The views of a scene show one set of named points, each view turned or mirrored, shifted and resized as a whole, with a little noise and some points left out.

Scene 1
View 1
Q_324: [ 1.49 -2.17 -2.29 -0.14 -1.82 -3.92  1.75  1.02 -0.02 -1.82  0.69 -2.05
  0.75 -1.30 -1.86  1.02 -0.73 -0.51  0.71 -1.58]
Q_195: [-0.41 -1.77 -2.07  0.19 -2.29 -1.26  0.54  1.46  0.00 -1.41  0.14  0.05
  0.30 -1.89 -2.53 -1.61 -0.12 -0.50  0.93 -0.68]
Q_569: [-0.81 -1.02 -3.71 -2.88 -2.34 -2.76 -0.07 -1.24  0.05  1.86 -1.15 -0.98
 -0.17  0.23 -0.32 -3.01  1.35 -1.23  0.61 -0.47]
Q_519: [-0.55 -1.49 -2.48 -0.38 -2.38 -1.90  0.09  1.48 -0.39 -1.21 -0.28 -0.36
 -0.11 -0.97 -2.84 -2.38  0.69 -0.69  1.49 -0.01]
Q_131: [-0.42 -2.24 -1.80  0.31 -2.30 -0.42  1.03  0.71  0.75 -0.58  0.46  0.62
  0.57 -3.07 -1.47 -0.89 -1.15 -0.38 -0.16 -1.79]
Q_813: [ 0.83 -2.14 -2.49 -0.78 -1.95 -2.88  1.58 -0.07  0.59 -0.28  0.44 -1.16
  0.80 -1.79 -0.71  0.29 -0.96 -0.63 -0.10 -2.00]
Q_479: [ 1.18 -1.74 -2.66 -0.51 -1.87 -4.12  1.25  1.16 -0.33 -1.73  0.35 -2.14
  0.48 -0.57 -2.27  0.13  0.01 -0.63  1.20 -0.92]
Q_203: [ 1.17 -1.57 -3.31 -1.77 -1.90 -4.75  1.14 -0.06 -0.18 -0.34 -0.09 -2.57
  0.39  0.17 -1.21 -0.23  0.40 -0.98  0.98 -0.94]
Q_86: [-0.17 -2.00 -1.98  0.26 -2.28 -1.33  0.82  1.26  0.27 -1.24  0.33  0.04
  0.46 -2.26 -2.15 -1.00 -0.56 -0.50  0.55 -1.21]
Q_408: [ 1.31 -1.15 -3.90 -2.55 -1.70 -5.99  0.91 -0.39 -0.69 -0.09 -0.51 -3.38
  0.18  1.39 -1.22 -0.62  1.21 -1.21  1.42 -0.33]
Q_483: [-0.42 -1.74 -2.47 -0.85 -2.32 -1.50  0.61  0.19  0.33 -0.02 -0.11 -0.20
  0.27 -1.64 -1.29 -1.68 -0.09 -0.70  0.37 -1.07]
Q_317: [ 0.38 -2.08 -2.38 -0.27 -2.07 -2.27  1.17  0.63  0.24 -0.90  0.36 -0.73
  0.57 -1.86 -1.55 -0.28 -0.61 -0.53  0.35 -1.49]
Q_480: [-0.24 -2.31 -1.85  0.06 -2.30 -0.53  1.19  0.30  0.95 -0.24  0.50  0.48
  0.72 -3.13 -0.97 -0.59 -1.35 -0.41 -0.42 -2.14]
Q_437: [-0.58 -1.36 -2.93 -1.23 -2.33 -2.24  0.03  0.45 -0.20 -0.07 -0.57 -0.54
 -0.11 -0.59 -1.85 -2.52  0.90 -0.90  1.06 -0.19]
Q_945: [-0.48 -1.92 -1.50  1.27 -2.39 -0.82  0.37  2.78 -0.35 -2.89  0.38  0.41
  0.11 -2.27 -3.90 -1.66 -0.18 -0.24  1.44 -0.30]
View 2
Q_480: [-0.22  0.05 -0.13 -0.86  0.39 -0.17 -1.79 -0.96  0.23  0.37  1.88  0.51
 -0.48  0.63  1.42  0.81 -2.01 -0.07 -1.63 -0.62]
Q_408: [ 1.42 -1.52 -0.32  0.27  3.59 -1.76 -0.09 -2.02  3.08  1.04 -1.38 -0.33
 -0.24 -1.41  3.06  0.77 -2.85 -2.88 -1.28 -2.06]
Q_203: [ 1.05 -0.97 -0.21  0.21  3.02 -1.37 -0.46 -1.88  2.28  0.91 -0.23 -0.21
 -0.29 -0.90  2.72  1.02 -2.75 -2.20 -1.25 -1.76]
Q_131: [-0.31  0.02 -0.14 -0.94  0.29 -0.27 -1.76 -0.86  0.37  0.32  1.82  0.68
 -0.47  0.60  1.37  0.82 -1.97 -0.09 -1.65 -0.61]
Q_813: [ 0.73 -0.25  0.05  0.01  1.82 -0.44 -1.07 -1.82  0.74  0.92  1.44 -0.30
 -0.39 -0.09  2.33  0.94 -2.52 -1.01 -1.24 -1.37]
Q_195: [-0.60 -0.37 -0.44 -1.06  0.82 -1.20 -1.48 -0.49  1.65  0.11  0.75  1.55
 -0.11  0.33  1.22  1.27 -2.13 -0.80 -1.86 -0.79]
Q_479: [ 0.36 -0.37 -0.25  0.16  2.60 -1.76 -0.67 -1.52  2.28  0.60  0.82  0.80
  0.06 -0.28  2.16  1.93 -2.85 -1.83 -1.39 -1.87]
Q_324: [ 0.45  0.08 -0.09  0.51  2.61 -1.39 -0.83 -1.81  1.57  0.74  1.84  0.53
 -0.02 -0.03  2.16  2.17 -2.91 -1.51 -1.19 -1.96]
Q_519: [-0.55 -0.89 -0.63 -1.27  1.02 -1.63 -1.26 -0.32  2.39  0.06 -0.36  1.65
 -0.05 -0.06  1.28  0.98 -2.10 -1.24 -1.93 -0.83]
Q_569: [ 0.93 -1.92 -0.52 -1.35  1.26 -0.49 -0.92 -1.10  2.04  0.85 -2.28 -0.59
 -0.87 -1.10  2.50 -1.08 -1.86 -1.61 -1.70 -0.59]
Q_86: [-0.39 -0.19 -0.30 -0.86  0.87 -0.93 -1.48 -0.69  1.18  0.24  1.30  1.14
 -0.19  0.43  1.37  1.25 -2.13 -0.63 -1.70 -0.91]
Q_483: [ 0.13 -0.76 -0.29 -1.01  0.80 -0.60 -1.38 -0.92  1.24  0.47  0.28  0.36
 -0.48 -0.02  1.75  0.36 -2.06 -0.84 -1.67 -0.73]
Q_437: [ 0.02 -1.25 -0.59 -1.19  1.15 -1.16 -1.16 -0.70  2.24  0.35 -0.96  0.77
 -0.37 -0.37  1.79  0.27 -2.04 -1.40 -1.84 -0.73]
Q_317: [ 0.21 -0.20 -0.17 -0.33  1.49 -0.82 -1.30 -1.28  1.14  0.53  1.31  0.52
 -0.27  0.15  1.91  1.24 -2.38 -0.92 -1.48 -1.22]
Q_945: [-1.33 -0.01 -0.56 -1.14  0.54 -1.87 -1.64  0.04  2.07 -0.35  1.28  2.68
  0.34  0.75  0.58  2.12 -2.15 -0.66 -2.05 -0.86]
View 3
Q_437: [ 2.02  1.50 -1.32 -1.21  0.69  0.43 -0.76  0.34 -0.37 -1.35 -1.70 -0.23
  0.17 -1.94  2.65  0.43 -2.41  0.49  0.54 -0.19]
Q_408: [ 3.56  2.13 -2.68 -1.97  1.26  3.50  0.48  0.02  2.45 -1.46 -3.36  0.06
  1.18 -0.91  3.41 -2.59 -2.39  1.94  2.62 -0.14]
Q_519: [ 1.49  1.44 -1.17 -0.98  0.83 -0.50 -0.41  0.37 -1.25 -1.97 -0.80  0.14
  0.22 -2.41  3.09  1.07 -2.15  1.10  1.66 -0.82]
Q_195: [ 0.59  1.49 -0.27 -1.67  0.46 -0.72 -0.36  0.29 -1.52 -1.38  0.23  1.00
 -0.24 -1.54  2.74  1.17 -2.01  0.92  1.82 -0.78]
Q_945: [ 0.06  1.36 -0.27 -1.20  0.67 -1.98  0.06  0.43 -2.63 -2.26  1.17  1.31
 -0.06 -2.40  3.36  2.12 -1.76  1.64  3.12 -1.59]
Q_813: [ 0.73  1.81 -0.07 -3.22 -0.02  1.63 -0.16 -0.08  0.61 -0.03 -0.10  2.04
 -0.41  0.76  2.08 -1.00 -2.28  0.88  1.94 -0.01]
Q_317: [ 0.67  1.72 -0.12 -2.69  0.13  0.62 -0.07 -0.05 -0.24 -0.66  0.24  1.84
 -0.30 -0.12  2.45 -0.14 -2.14  1.10  2.16 -0.41]
Q_86: [ 0.30  1.58 -0.10 -2.13  0.25 -0.41 -0.20  0.20 -1.24 -1.11  0.58  1.63
 -0.27 -0.93  2.66  0.80 -1.99  1.09  2.27 -0.73]
Q_479: [ 1.49  2.04 -1.12 -2.36  0.89  1.45  0.73  0.09  0.52 -1.52 -0.70  1.62
  0.53 -0.66  3.40 -1.07 -1.97  2.27  3.90 -0.91]
Q_480: [-0.35  1.44  0.82 -2.86 -0.40 -0.46 -0.71  0.06 -1.32 -0.05  1.21  2.08
 -1.07  0.18  1.75  0.97 -2.18  0.22  1.00 -0.16]
Q_324: [ 0.81  2.13 -0.40 -3.03  0.44  1.55  0.83 -0.14  0.58 -1.01  0.17  2.41
  0.20  0.31  3.02 -1.25 -1.95  2.20  4.17 -0.86]
Q_569: [ 3.10  1.50 -1.85 -1.37  0.54  1.88 -1.42  0.24  0.98 -0.60 -3.29 -1.11
  0.14 -1.40  1.98 -0.47 -2.83 -0.32 -1.52  0.83]
Q_131: [-0.35  1.43  0.75 -2.66 -0.33 -0.57 -0.73  0.06 -1.47 -0.22  1.18  1.94
 -0.93 -0.09  1.74  1.15 -2.21  0.30  0.97 -0.23]
Q_483: [ 1.06  1.46 -0.40 -2.09  0.12  0.30 -0.89  0.27 -0.57 -0.62 -0.55  0.77
 -0.41 -0.77  2.09  0.43 -2.34  0.32  0.56  0.00]
Q_203: [ 2.49  2.04 -1.73 -2.33  0.86  2.69  0.24  0.01  1.67 -1.10 -2.03  0.81
  0.59 -0.42  3.01 -1.94 -2.32  1.71  2.58 -0.24]
View 4
Q_408: [-0.31 -4.92 -3.33  2.36  2.86 -0.52  0.94  0.77 -2.90 -5.45 -0.19  3.00
 -3.57 -2.52  2.85  0.60  2.69  0.41 -2.88 -4.94]
Q_480: [ 3.18 -3.39 -0.97  0.31 -0.19 -1.81  1.84  0.57  0.09 -0.73  1.82 -0.12
 -1.67  1.34  0.49 -1.29  0.24  1.04 -2.10  0.22]
Q_813: [ 2.00 -3.97 -1.55  0.66  0.98 -0.69  2.56  1.55 -0.79 -2.32  1.41  0.97
 -2.47  0.60  0.65 -0.25  1.31  0.26 -3.29 -2.21]
Q_195: [ 2.61 -3.49 -1.21  1.49 -0.02 -2.97  0.49 -0.60 -1.03 -2.52  1.00  0.96
 -1.93  0.13  1.28 -0.91  1.09  2.13 -1.19  0.55]
Q_519: [ 1.95 -3.77 -1.93  2.00  0.47 -3.08 -0.43 -1.20 -1.50 -3.20  0.34  1.38
 -2.08 -0.97  2.19 -0.85  1.17  2.38 -0.69  0.05]
Q_203: [ 0.60 -4.55 -2.50  1.72  2.04 -0.66  1.58  1.01 -2.17 -4.46  0.40  2.38
 -3.20 -1.25  1.95  0.29  2.24  0.51 -2.96 -3.76]
Q_437: [ 1.33 -4.06 -2.69  1.76  1.36 -1.84 -0.18 -0.74 -1.42 -2.69  0.21  1.26
 -2.44 -1.48  2.90 -0.98  0.99  1.25 -1.27 -1.68]
Q_569: [ 0.54 -4.52 -4.02  1.36  2.56 -0.50 -0.91 -0.87 -1.17 -1.39 -0.15  0.61
 -2.65 -2.57  4.36 -1.73  0.07 -0.09 -1.34 -3.64]
Q_131: [ 3.17 -3.35 -1.03  0.19 -0.11 -1.75  1.83  0.50  0.14 -0.62  1.80 -0.17
 -1.64  1.40  0.55 -1.36  0.20  0.97 -2.21  0.10]
Q_324: [ 1.78 -4.08 -0.91  1.44  0.68 -1.64  2.98  1.70 -1.76 -4.55  1.32  2.19
 -2.66  0.69 -0.16  0.63  2.68  1.19 -3.46 -1.78]
Q_317: [ 2.27 -3.75 -1.27  0.97  0.51 -1.70  1.81  0.83 -0.93 -2.60  1.17  1.02
 -2.24  0.53  0.72 -0.48  1.27  1.09 -2.60 -1.05]
Q_945: [ 3.16 -3.17 -0.33  1.87 -0.99 -4.39  0.38 -1.07 -1.33 -3.52  1.04  1.32
 -1.65  0.61  0.59 -0.60  1.55  3.41 -0.60  2.46]
Q_479: [ 1.50 -4.12 -1.43  1.91  0.99 -1.91  1.95  0.92 -2.17 -5.03  0.80  2.50
 -2.81 -0.31  0.78  0.56  2.69  1.48 -2.71 -1.83]
View 5
Q_86: [ 1.37 -0.91 -0.48 -1.41 -0.24 -0.49 -1.82 -0.77 -0.84  1.30 -2.31 -1.99
 -0.89 -0.28  0.61  0.24  1.38  2.02 -1.35  0.36]
Q_131: [ 1.75 -1.45 -0.25 -1.11 -0.39 -0.48 -1.39 -1.52 -1.07  0.62 -2.11 -2.05
 -1.03 -0.07  0.82 -0.24  0.91  1.74 -1.64 -0.45]
Q_203: [ 0.64  0.36 -0.30 -0.74  1.62 -0.13 -1.37  1.65  0.13  1.40 -4.86 -3.29
 -1.85 -0.34  0.55  0.49  1.77  0.87 -0.53  2.19]
Q_437: [ 1.09  0.49  0.14 -1.32 -0.77 -1.16 -0.71  0.66 -0.70  1.52 -3.41 -3.19
 -0.87 -1.03 -0.12  0.68  1.80  1.90 -0.11  0.91]
Q_480: [ 1.74 -1.54 -0.21 -0.96 -0.25 -0.37 -1.34 -1.57 -1.01  0.51 -2.23 -2.10
 -1.11  0.02  0.88 -0.29  0.85  1.62 -1.66 -0.43]
Q_569: [ 1.19  1.06  0.90 -0.62 -0.86 -1.51  0.73  1.30 -0.38  0.65 -4.77 -4.64
 -1.46 -1.16 -0.26  0.49  1.42  1.04  0.63  0.68]
Q_945: [ 1.23 -0.69 -0.98 -2.31 -0.97 -0.68 -2.65 -0.76 -1.22  2.48 -1.12 -0.96
 -0.03 -0.69  0.18  0.89  2.02  3.11 -1.42  0.75]
Q_408: [ 0.31  1.19 -0.21 -0.72  1.80 -0.35 -1.13  2.71  0.47  1.75 -5.70 -3.79
 -1.96 -0.67  0.28  0.89  2.11  0.80  0.06  2.94]
Q_483: [ 1.41 -0.41  0.08 -1.04 -0.45 -0.84 -0.80 -0.31 -0.76  0.89 -3.10 -2.91
 -1.08 -0.51  0.38  0.18  1.26  1.58 -0.77  0.28]
Q_479: [ 0.78 -0.30 -0.78 -1.16  1.38  0.06 -2.23  0.70 -0.22  1.81 -3.62 -2.18
 -1.38 -0.22  0.75  0.54  1.80  1.56 -1.19  1.94]
Q_519: [ 1.05  0.29 -0.35 -1.83 -0.88 -1.07 -1.47  0.38 -0.84  2.10 -2.61 -2.41
 -0.46 -1.04 -0.11  0.92  2.01  2.44 -0.47  1.01]
Q_813: [ 1.25 -0.97 -0.34 -0.54  1.29  0.03 -1.42 -0.21 -0.35  0.52 -3.78 -2.74
 -1.84  0.23  1.10 -0.20  1.01  0.86 -1.46  0.75]
Q_317: [ 1.28 -0.85 -0.47 -1.00  0.62 -0.16 -1.73 -0.34 -0.57  1.13 -3.09 -2.30
 -1.41 -0.07  0.83  0.11  1.28  1.43 -1.42  0.73]

In a view up to two points have been moved. Name them for each view, in the order of its rows, or write -.
view 1: Q_480
view 2: -
view 3: Q_86
view 4: Q_437, Q_131
view 5: Q_479

Scene 2
View 1
Q_662: [-0.60  0.02  1.00  0.24  1.29 -0.75  0.68 -1.41 -0.96 -0.87  0.67 -1.61
 -1.35  1.83 -0.89 -1.44 -2.37  0.25  2.01  0.33]
Q_90: [ 0.26  0.51 -0.30  1.97  1.11 -1.51  1.03 -0.93 -2.54 -0.67 -0.29  0.15
  1.20  2.15  0.42 -2.91 -0.81  1.94 -2.32  0.58]
Q_109: [ 0.69  0.37 -0.49  2.58  1.10 -1.57  1.32 -0.79 -3.83 -0.94 -0.50 -0.28
  1.39  2.18  0.83 -3.76 -0.08  2.68 -3.76  1.30]
Q_836: [ 0.19  0.60  0.56  1.41  1.05 -1.95  1.35 -1.83 -0.88 -0.53 -0.03 -0.33
  0.09  1.14  0.29 -0.80 -1.62  1.60  0.90 -0.13]
Q_564: [ 0.11  0.10  0.24  1.47  1.16 -1.03  0.95 -1.02 -2.74 -1.00  0.04 -1.15
 -0.07  2.05 -0.05 -2.85 -1.09  1.49 -1.18  0.98]
Q_412: [-1.50  0.01  0.20 -0.65  1.59  0.51 -0.78 -0.25 -0.76 -0.56  1.09 -0.31
 -0.39  3.44 -2.09 -2.84 -3.06 -1.17  0.42  0.10]
Q_296: [-0.13 -0.01 -0.04  1.34  1.24 -0.47  0.56 -0.53 -3.26 -1.10  0.14 -1.15
  0.14  2.66 -0.40 -3.76 -1.08  1.14 -2.15  1.28]
Q_980: [-1.58 -0.89 -0.12 -0.47  1.72  1.89 -1.07  0.71 -3.87 -1.56  1.15 -2.17
 -0.98  4.58 -2.44 -5.92 -2.18 -1.19 -2.53  1.99]
Q_665: [ 0.23  0.28  0.96  1.39  1.05 -1.78  1.57 -1.83 -1.37 -0.89  0.06 -1.35
 -0.77  1.05  0.22 -0.94 -1.58  1.56  1.44  0.36]
Q_598: [-0.58  0.87 -0.26  0.73  1.27 -1.13  0.12 -0.93 -0.39  0.05  0.27  1.35
  1.33  2.49 -0.57 -1.78 -2.15  0.51 -0.54 -0.61]
Q_485: [-0.49  0.05  0.25  0.67  1.32 -0.43  0.34 -0.77 -1.95 -0.83  0.42 -0.77
 -0.14  2.49 -0.76 -2.82 -1.81  0.52 -0.57  0.61]
Q_673: [-0.01 -0.12  0.49  1.29  1.19 -0.77  1.02 -0.92 -3.20 -1.36  0.16 -2.01
 -0.69  2.08 -0.17 -3.12 -1.14  1.38 -0.89  1.34]
View 2
Q_109: [ 0.70 -0.79 -1.90 -4.17  1.59  0.12 -0.83 -0.96 -0.04 -2.81 -0.46 -1.96
  2.21  3.28 -3.19 -0.45  2.53  0.21  0.80  1.31]
Q_296: [ 0.42 -0.99 -1.58 -2.33  1.08  0.90 -0.69 -0.10 -0.67 -1.32  0.17 -0.87
  0.06  1.76 -2.51 -0.48  1.65 -0.33  1.14  0.10]
Q_665: [ 0.63 -0.26 -0.54 -1.28 -0.91 -0.53 -1.28  0.61 -0.04 -1.76  1.38  0.40
  1.22  0.60  1.34 -2.79 -0.29 -0.21  0.95  1.94]
Q_980: [-0.22 -1.54 -1.85 -0.58  1.73  3.18  0.05  0.70 -1.81  1.00  0.13 -0.36
 -3.67  0.58 -4.31  1.12  1.72 -1.09  1.64 -2.96]
Q_90: [ 0.33 -0.43 -1.62 -3.35  0.83 -0.30 -0.19 -0.11  0.18 -2.44 -0.40 -1.32
  1.99  1.86 -1.96 -0.54  1.22 -0.07  0.78  1.16]
Q_564: [ 0.51 -0.67 -1.28 -2.22  0.51  0.40 -0.83  0.03 -0.36 -1.63  0.45 -0.64
  0.64  1.60 -1.41 -1.22  1.15 -0.31  1.08  0.80]
Q_412: [-0.74 -0.20 -1.12 -0.04 -0.11  0.71  1.30  1.81 -0.30  0.09  0.09  0.40
 -1.57 -1.69 -0.86  0.43 -0.99 -1.13  1.16 -1.60]
Q_485: [ 0.05 -0.52 -1.26 -1.51  0.25  0.45 -0.09  0.69 -0.29 -1.03  0.27 -0.22
 -0.07  0.36 -1.19 -0.69  0.30 -0.57  1.06 -0.05]
Q_598: [-0.70  0.35 -1.37 -2.28  0.04 -0.98  1.61  1.12  0.79 -1.80 -0.90 -0.60
  1.37 -0.61 -0.86  0.44 -0.60 -0.51  0.73  0.05]
View 3
Q_673: [ 0.35  0.79 -0.21  0.57 -2.14  0.86 -1.90  0.55  0.26 -0.73  1.26 -1.61
 -0.10 -1.13 -1.46 -0.54  0.01  0.23 -2.68 -0.53]
Q_485: [ 0.37  0.86 -0.47  0.42 -1.04  0.93 -1.41 -0.17 -0.03 -1.29  0.63 -0.35
 -0.41 -1.33 -1.03  0.36 -0.26  0.18 -3.07 -1.08]
Q_980: [ 0.70  1.78 -0.34  2.31 -1.53  3.86 -4.75 -1.15 -0.75 -2.18  1.92 -0.75
 -0.75 -3.14 -1.26  0.21 -2.86  0.81 -3.72 -1.44]
Q_109: [ 2.01  1.70 -1.59  1.17 -2.21 -0.86 -2.00  0.57  2.01 -1.15  0.08 -3.69
 -1.33 -1.53 -1.34 -0.45  0.29 -1.39 -2.70 -0.32]
Q_412: [-0.18  0.67 -0.19  0.53  0.15  2.24 -1.55 -1.17 -1.16 -1.85  0.62  1.74
 -0.43 -1.85 -0.64  1.39 -1.23  0.81 -3.54 -1.97]
Q_662: [-1.14 -0.22  0.60 -0.63 -0.80  1.13  0.00  0.26 -1.14 -0.62  1.04  1.36
  0.79 -0.50 -1.05  0.33  0.47  1.18 -2.76 -1.10]
Q_598: [ 0.77  0.85 -1.11  0.06  0.24 -0.28 -0.08 -0.71  0.22 -1.65 -0.77  0.61
 -0.99 -1.14 -0.47  1.51  0.18 -0.50 -3.28 -1.60]
Q_296: [ 0.94  1.24 -0.80  1.04 -1.81  0.83 -2.34  0.06  0.62 -1.27  0.80 -1.90
 -0.73 -1.73 -1.31 -0.20 -0.50 -0.24 -2.97 -0.69]
Q_836: [-0.13  0.18 -0.33 -0.76 -0.92 -0.79  0.71  0.55  0.20 -0.50  0.06 -0.03
  0.04 -0.19 -0.94  0.29  1.41 -0.01 -2.56 -0.74]
Q_90: [ 1.40  1.29 -1.26  0.65 -1.39 -0.75 -1.15  0.21  1.32 -1.18 -0.13 -2.12
 -1.04 -1.26 -1.04  0.11  0.40 -0.96 -2.80 -0.70]
Q_564: [ 0.66  0.92 -0.57  0.47 -1.74  0.35 -1.47  0.42  0.53 -0.86  0.70 -1.52
 -0.43 -1.19 -1.30 -0.23  0.21 -0.13 -2.77 -0.65]
View 4
Q_662: [ 0.54  0.40  0.66  3.89 -1.99 -0.29 -2.96 -0.34 -1.52 -2.68 -2.04  1.30
 -1.01  1.61 -1.41 -0.29  1.41  3.01 -0.74  0.65]
Q_665: [ 1.08  0.63 -0.20  2.65 -0.56 -1.43 -1.03  0.48 -1.00 -2.20 -3.08  1.09
  0.54 -0.12 -2.71 -0.98  2.47  2.42  0.05  0.70]
Q_412: [ 1.37  1.10  1.14  2.98 -3.26  0.03 -3.79 -0.93 -1.02 -0.28  0.40  0.41
 -2.08  3.11  1.61 -1.11 -2.41  1.75 -1.56 -1.07]
Q_836: [ 1.24  0.96 -0.23  1.62 -0.56 -1.41 -1.13  0.68 -1.53 -1.04 -3.79  0.33
  0.26 -0.25 -2.32 -1.38  1.78  1.62  1.01  0.36]
Q_485: [ 1.96  1.35  0.18  2.10 -1.49 -1.56 -1.25  0.12  0.13 -0.32 -0.26  0.44
  0.25  0.94 -0.20 -1.79 -0.75  1.51 -1.58 -0.75]
Q_296: [ 2.88  1.55 -0.42  1.59 -0.71 -2.68  0.50  0.35  1.59  0.38  0.83  0.28
  1.94 -0.03 -0.25 -2.48 -1.14  1.04 -2.65 -1.17]
Q_673: [ 2.24  0.94 -0.18  2.76 -0.63 -2.40  0.22  0.22  1.16 -1.46  0.16  1.05
  1.88  0.04 -1.46 -1.51  0.75  2.22 -2.48 -0.12]
Q_980: [ 3.11  1.45  0.85  3.54 -2.90 -1.80 -1.33 -1.26  2.84  0.40  5.45  0.81
  0.48  2.75  2.88 -2.02 -4.33  1.78 -5.81 -2.02]
Q_564: [ 2.39  1.33 -0.33  1.69 -0.51 -2.53  0.23  0.53  0.79 -0.31 -0.54  0.50
  1.55 -0.21 -1.11 -2.06  0.02  1.36 -1.65 -0.62]
Q_598: [ 1.67  1.84  0.21  0.17 -1.63 -0.94 -2.23  0.40 -1.82  1.36 -2.71 -0.64
 -1.05  0.93  0.09 -2.20 -1.25  0.12  1.17 -1.12]
Q_90: [ 2.79  1.94 -0.82 -0.02 -0.03 -2.95  0.81  1.10  0.49  1.21 -1.35 -0.44
  1.85 -0.96 -0.99 -2.93 -0.50  0.13 -0.49 -1.17]

In a view up to two points have been moved. Name them for each view, in the order of its rows, or write -.
view 1: Q_662
view 2: Q_598
view 3: -
view 4: Q_673
